Points, in no order, along strands that fork, close into loops and pass close to each other.
(in the rows, 128 means zero)
Two points are linked if the straight distance between their rows is under 118. Some points are linked to none.
K592: [117 100 128 158 106 207 174 162 118 125 126 126 155 166 171  89 111 138
 111 147 126 114 116  90 120 164 168  69 124 144 156 136  97]
K259: [114  88 114 197 129 144 113 124 107 159 168 115 116 139 137 144  82  88
  93 112 118  97 148 169 115 111 106 153 118 142 152 144 107]
K674: [109 163 129 120 122  99 144 120 139 154 166  94 141 132 162 178 171 106
 112 175 122  45 134 142 134  99 113 174 131 134 121 160 123]
K141: [ 87 145  97 141 141 125 143 128 170 170 143  91 158 147 148 193 127 101
 127 151  99  99 177 134 143  89 126 147 130  98 160 158 150]
K717: [115 130 154 124 107 146  53  89  70 144 104 138 123  93 118 137 150 129
 182 127 149 134 131 127 177 105 156 164 129 169  96 162 116]
K908: [105 155 120 108 163  92  85  94 139  93  67 108 107 112 109 157 133 145
 215 114 128 194 135 140 148  88 119 115 122  73 108 135 194]
K497: [131 189 170  78 141  84 132 106 127 100 101 115 103 113 149 160 177 157
 198 147 157 113 122 118 155  70 113 133 146  60 102 167 144]
K985: [112 179 162 130 113 108 167 150 146  82 111 114  78 155 159 129 141 141
 106 156 154  85  96 143 111 120  80 106 132  95 129 120 123]
K866: [161  52  98 200 142 173 135 127  90 181 217 140 157 106 118  93  66  82
  50 125 123 109 161 152  77 153 149 164 114 140 154 116  62]
K509: [106 160 138 109 177 135 150 109 161 124 110  90 131 142 152 181 140 131
 199 146 121 146 168 112 151  74 134  97 145  27 159 183 155]
K483: [109 168 199 131 132 158 147 136 113 103 117 120  69 143 156 129 148 168
 164 166 153 119 118 124 143  71 127 102 151  67 134 188  79]
K110: [151 105 110  61  88 150 132 140  78 137 143 150 196 105 131 103 173 121
 116 133 115 126  93  89 166 197 161 117 100 194 126 108 104]
K317: [118 190 184  99 139  92 136 122 137  90 101 124  68 122 140 145 167 161
 161 148 159 135 105 134 133  79  96 140 154  80 101 144 120]
K73: [130 191 144 114 101 101 183 147 162  76 108 120 100 153 170 123 158 141
  98 169 155  63  96 138  99 138  85  89 135  98 139  79 146]
K425: [176  76  78 171 153  93 132 143 127 164 203 128 125 113  77  98  81  89
  57  93 108 107 140 152  67 156  90 180 109 124 123  88 119]
K730: [108  76  76 196 134 122 122 140 130 167 162 100 133 147 126 152  72  85
  99  98  91 105 166 159 122 108  93 149 104 115 168 122 149]
K913: [180  66 114 154 125 133 121 142  90 153 177 157 139 105  96  79  88 122
  78 110 134 135 125 133 101 176 135 161 119 164 120 112  81]
K196: [133 122  78  70 106  88  93 109 104 148 128 120 188 104 125 170 172  88
 170 122 106 100 136 112 189 139 130 155 105 173 121 117 181]
K976: [117 102 112 143 108 122  92 114  79 152 138 117 140 126 142 159 131 102
 148 133 118  93 132 144 168 122 126 146 111 163 131 164 143]
K963: [141 135 127 121  59 140 166 171 111 108 140 144 134 132 153  70 154 135
  92 171 144  93  74 113 132 165 137 110 116 175 130 112  87]
K831: [110 162 136 123 129 101 130 111 162 158 167 110 132 121 133 168 162 107
  92 154 120  90 139 150 110 101 118 194 151 153 107 141 112]
K307: [160  73  83  96 147 133 111 131 115 183 160 152 202 104  77 122 134 102
 100  97  89 155 156 100 139 175 171 154 111 166 132 101 122]
K435: [ 98  97 136 173 129 208 160 129 114 138 118 112 152 176 175 136 100 126
 139 138 123 117 148 103 134 129 164  75 118 132 173 158 115]
K852: [109 129 172 142 112 177  74  95  70 147 107 144 116 112 133 146 137 135
 177 145 153 130 145 132 177  91 168 138 126 147 127 190  96]
K876: [152 118 125 155 157 107 146 153 161 100 143 141  86 135  87  93  70 143
  57  78 141 155 108 156  67 162  87 136 122 114 118  75 114]
K276: [120 114 129 150 132 160 141 131 145 151 147 133 150 144 134 127 114 123
  85 127 119 128 140 130 103 144 150 127 138 152 138 140 105]
K306: [121 158 141  83 139 163 135 113 160 128 101 125 152 137 136 152 160 130
 168 147 121 155 149  85 146 136 161  92 159 124 135 163 144]
K82: [ 94 145  79 130 150 116 145 135 205 171 152 105 173 142 127 168 127 105
  94 131  82 126 176 129 112 110 138 146 141 108 150 120 159]
K816: [137 171 149  72 128 122 139 119 161 103  85 134 124 130 132 136 165 143
 169 142 133 153 126 100 141 137 127 100 161 125 114 129 158]
K421: [114 180 173  95 174 116 147 128 160  75  91 113  71 133 138 144 151 156
 172 139 145 175 113 132 121 101  98  89 163  57 127 133 153]
K861: [144 130 110  59  98 103  86 107  98 115  90 139 170 104 118 142 170 116
 182 118 132 130 115  97 180 151 137 132 114 181  97 114 168]
K231: [185  98 107  94 128 101 143 147 134 130 130 164 158 119  88  87 127 143
  99 107 116 150 119 100 115 185 144 125 114 162 108  77 137]
K677: [120 165 140 110 157 114 163 137 194  96 106 126 107 147 126 131 135 145
 104 123 126 157 121 136  87 137 109  98 160 106 122  97 151]
K595: [ 95 172 168 155 134 153 173 157 155  85 120 101  68 166 158 125 114 143
  95 144 145 110 101 143  94 123  91  96 139  82 138 129 105]
K727: [162  81  74 160 135  80 135 149 128 154 185 119 135 129 106 117 100  87
  69  97 100  86 136 151  92 146  83 160 103 131 131  92 148]
K377: [124 120 124 135  75 189 182 176 117 114 139 142 150 147 163  61 139 141
  93 167 132 103  89  96 125 178 169  80 124 156 141 125  84]
K390: [114 137 146 153 161 125 147 155 161  75 111 130  63 148 110 114  80 148
  92  85 144 174  94 164  86 146  78 106 132  99 134  92 123]
K345: [166  85 100  87 136 133 110 132 117 147 124 162 188 116  82 110 130 124
 125  92 109 168 137  89 143 183 168 127 116 170 123 104 138]
K822: [135  79 121 176 110 132  84 117  74 151 157 135 114 115 127 124  99  96
 121 111 127 112 131 164 136 129 115 160 123 173 127 146 112]
K213: [141 137 125  50 103 157 133 135 131 122 115 147 190 121 125 121 181 125
 136 139 119 138 114  72 156 186 170  96 133 176 125 118 128]
K157: [102 140 156 163 135 175 159 141 158 120 131 121 109 160 148 121 106 139
  90 139 135 131 127 134  93 128 136 107 148 120 139 141  91]
K970: [ 87 145 145 153 177 112  74  93 117  89  75 111  78 106 104 143 116 161
 204 110 139 206 119 162 135  76 114 116 117  71 114 143 166]
K676: [131 167 137  58  96 151 156 129 145 122 124 132 177 126 153 129 196 128
 133 175 125 106 110  82 148 164 163  98 139 164 123 128 123]
K451: [124 172 147 101 119 165 185 153 180  95 102 121 124 152 165 102 157 144
 126 174 127 122 113  94 114 147 138  53 170 104 137 113 146]
K784: [119 110  89 103 108 114  97 115  89 163 150 113 177 113 138 170 159  86
 151 133 105  90 139 127 183 136 133 160 112 176 131 145 150]
K391: [145 119 126  92  69 140 141 150  86 124 143 147 161 113 149  97 165 127
 110 155 131 104  83 109 154 174 148 126 108 199 121 120  95]
K129: [114 160 145 101 175 113 131 114 154  82  77 110  94 135 131 153 136 146
 199 131 134 184 127 128 137 105 110  77 146  56 133 138 183]
K194: [140 183 139  81 141  80 160 126 205  97 111 138 119 133 121 133 157 142
  98 129 132 141 122 135  83 134 104 126 158 131 105  71 156]
K773: [170 101 118 165 143 127 159 163 144 114 161 147  97 131  85  60  59 145
  49  97 146 135 104 140  61 178 102 137 112 113 122  82  91]
K10: [104 144 195 148 157 167 102  89  83 127 112 125  94 120 144 152 124 161
 195 142 151 133 151 142 159  33 161 114 124  67 149 208  92]
K238: [124 151 123 112 162 106 131 118 205 147 138 137 138 124  95 144 134 126
  86 107 109 178 152 136  88 125 136 165 168 141 109 103 127]
K560: [120 162 153 100 115 114  69  90  91 121  79 125 113  96 123 141 166 149
 215 132 153 136 121 108 174  91 140 146 128 125  82 162 143]
K712: [122 161 113  91 150  61  95 103 148  94  70 122 106 112 110 154 138 136
 189 105 132 183 129 142 138 102 103 133 133 104  93 100 201]
K813: [135 130 149 111  55 111  79 123  63 103  92 146 105  98 127  91 157 141
 178 140 160 119  76 119 179 134 122 146 114 188  83 121 125]
K689: [170 133 107 118 102  96 184 168 155 100 141 150 129 134 127  62 131 149
  52 138 139  82  89 121  71 179 118  97  98 130 126  43 132]
K214: [102 123 140 165 142 115  72  98 100 108  88 124  82 121 112 136 100 148
 172 106 137 170 121 166 136  96 108 131 118 112 115 145 150]
K434: [119  70  75 175 127 116  82 126 116 179 154 124 148 117 104 150  87  85
 133  92  84 134 177 159 152 107 116 162 118 138 165 122 158]
K234: [136 185 173  78 124  84 100  93 102  98  87 117 102  91 141 139 180 166
 230 141 167 117 112 106 174  62 131 141 131  72  78 166 142]
K186: [109 136 132 119 150 152 117 107 155 145 104 132 139 137 119 158 129 126
 149 119 116 171 161 116 139 118 151 117 150 125 142 154 144]
K974: [133  76  59 175 124  95 136 152 123 163 173 100 153 142 132 141  97  80
  89 103  86  73 150 149 119 132  92 146  98 125 156 109 161]
K387: [116 174 144 106 145  85 123 104 180 146 142 122 115 110 111 164 159 122
 110 124 124 144 141 141 107  94 109 202 166 149  90 117 126]
K318: [158  73 117 191 135 159 164 168 119 112 140 141 102 152 111  59  42 149
  71  94 148 133 107 124  80 178 113 107  98 109 143  94  92]
K553: [115 162 178 115 158 147 122  98 105 139 134 112 121 123 155 169 156 153
 191 145 145 102 163 121 171  34 162 127 136  52 145 223  91]
K460: [102 123 180 165 128 184 101  99  69 136 107 129 105 139 150 145 116 147
 185 157 147 117 146 136 165  71 159 102 115 113 154 204  93]
K351: [100 148 147 135 182 137 158 145 182  81 103 119  78 153 125 135 106 147
 113 103 133 187 113 147  88 133  97  84 153  81 141  97 144]
K493: [132 119 150 141  56 124  94 139  68  98  98 152  84 119 129  77 130 146
 155 141 159 127  79 134 164 137 117 131 121 177 106 136 107]
K253: [112 127 137 130 142 129  93 109 132 126  91 139 114 126 110 144 117 139
 161 108 130 180 136 135 137 117 133 126 141 134 124 146 146]
K753: [134  96 109 159 134 166 163 150 145 149 163 131 164 145 134  93  99 129
  62 128 113 115 128 113  74 167 165 116 115 135 133 114  99]
K266: [106 160 155 119 167 148 152 109 136 138 131  91 133 147 165 183 143 138
 190 155 128 104 167 114 158  53 149 109 136  33 163 209 123]
K72: [170 118 112 111 121  91 153 152 150 114 129 152 134 134 110  92 122 142
  81 113 126 125 109 118  95 170 118 119 118 150 115  77 139]
K826: [119  90 141 188 134 155 118 129 114 112 120 136  85 151 121 112  56 138
 111  95 141 156 118 160 109 132 107 113 116 126 149 129 109]
K613: [146  70  79 122 135 131  90 124 100 194 178 147 190  89  86 132 129  79
 110  93  87 146 167 124 153 148 156 176 123 173 142 110 121]
K823: [149  98 143 160  76 121  90 140  77 103 118 159  84 113 110  69  92 145
 126 114 160 145  86 147 138 149 109 147 126 175 105 122  95]
K290: [153  61 101 185 140 174 173 165 108 141 155 133 147 155 129  68  64 140
  71 112 126 118 128 105  80 179 150 107  90 120 147 105  94]
K193: [ 95 101 141 164 128 191 126 106  91 145 111 112 143 161 166 159 105 123
 177 148 125 113 157 119 165 101 162  84 106 121 172 189 123]
K834: [ 87 125 155 177 153 132  75  92 100 135 115 119  77 121 121 163 104 129
 157 117 136 152 148 181 139  57 114 156 122  97 136 166 124]
K659: [158 109 123  90  72  97  77 117  67 114 100 149 137  90 116 102 160 128
 167 111 143 124  88 109 173 156 127 149 107 203  82  93 146]
K233: [148 167 114 120  89  99 186 156 163  87 126 130 127 148 162  97 147 139
  61 152 144  57  90 129  73 159 102  86 112 120 139  50 148]
K960: [124 156 129  99 111 150 174 144 163 120 127 122 162 147 164 120 167 131
 110 169 119 102 117  99 114 162 157  85 143 139 128 121 132]
K394: [ 92 153 111 135 131 126 157 127 150 160 158  87 158 151 172 185 147 105
 113 171 112  56 150 131 135 102 131 145 126 110 143 167 133]
K75: [126  89  61 131 124 110  87 132 135 191 165 131 177 100  93 154 117  84
 130  96  74 141 181 134 162 119 132 173 128 149 152 109 159]
K994: [202  66  93 149 143  98 129 138  94 169 213 150 138  86  76  75 102  96
  69 112 121 113 128 137  78 175 107 187 112 151 105  88  96]
K29: [145 167 130  63 131  81 118 106 161  96  72 140 123 116 113 141 157 141
 174 115 137 169 125 112 138 128 117 122 148 139  95  94 183]
K422: [108 131 101 138 154 120 124 124 197 175 159 130 155 122  96 156 118 106
  81 108  92 165 179 142 101 111 142 174 156 131 139 116 130]
K99: [153  87 135 152 104 131  98 129  94 133 134 158 118 116 108  98  96 132
 112 106 143 152 116 140 129 154 129 150 132 178 115 126  97]

A fork is a point with three links, a tip a point with one. Leave the first point through the second and follow the links. Name the first fork or tip that comes.
K592; K377 -> K451
K813; K659 -> K822
K976; K784 -> K99
K233; K73 -> K194
K276; K157 -> K730
K317; K497 -> K460
K253; K186 -> K908
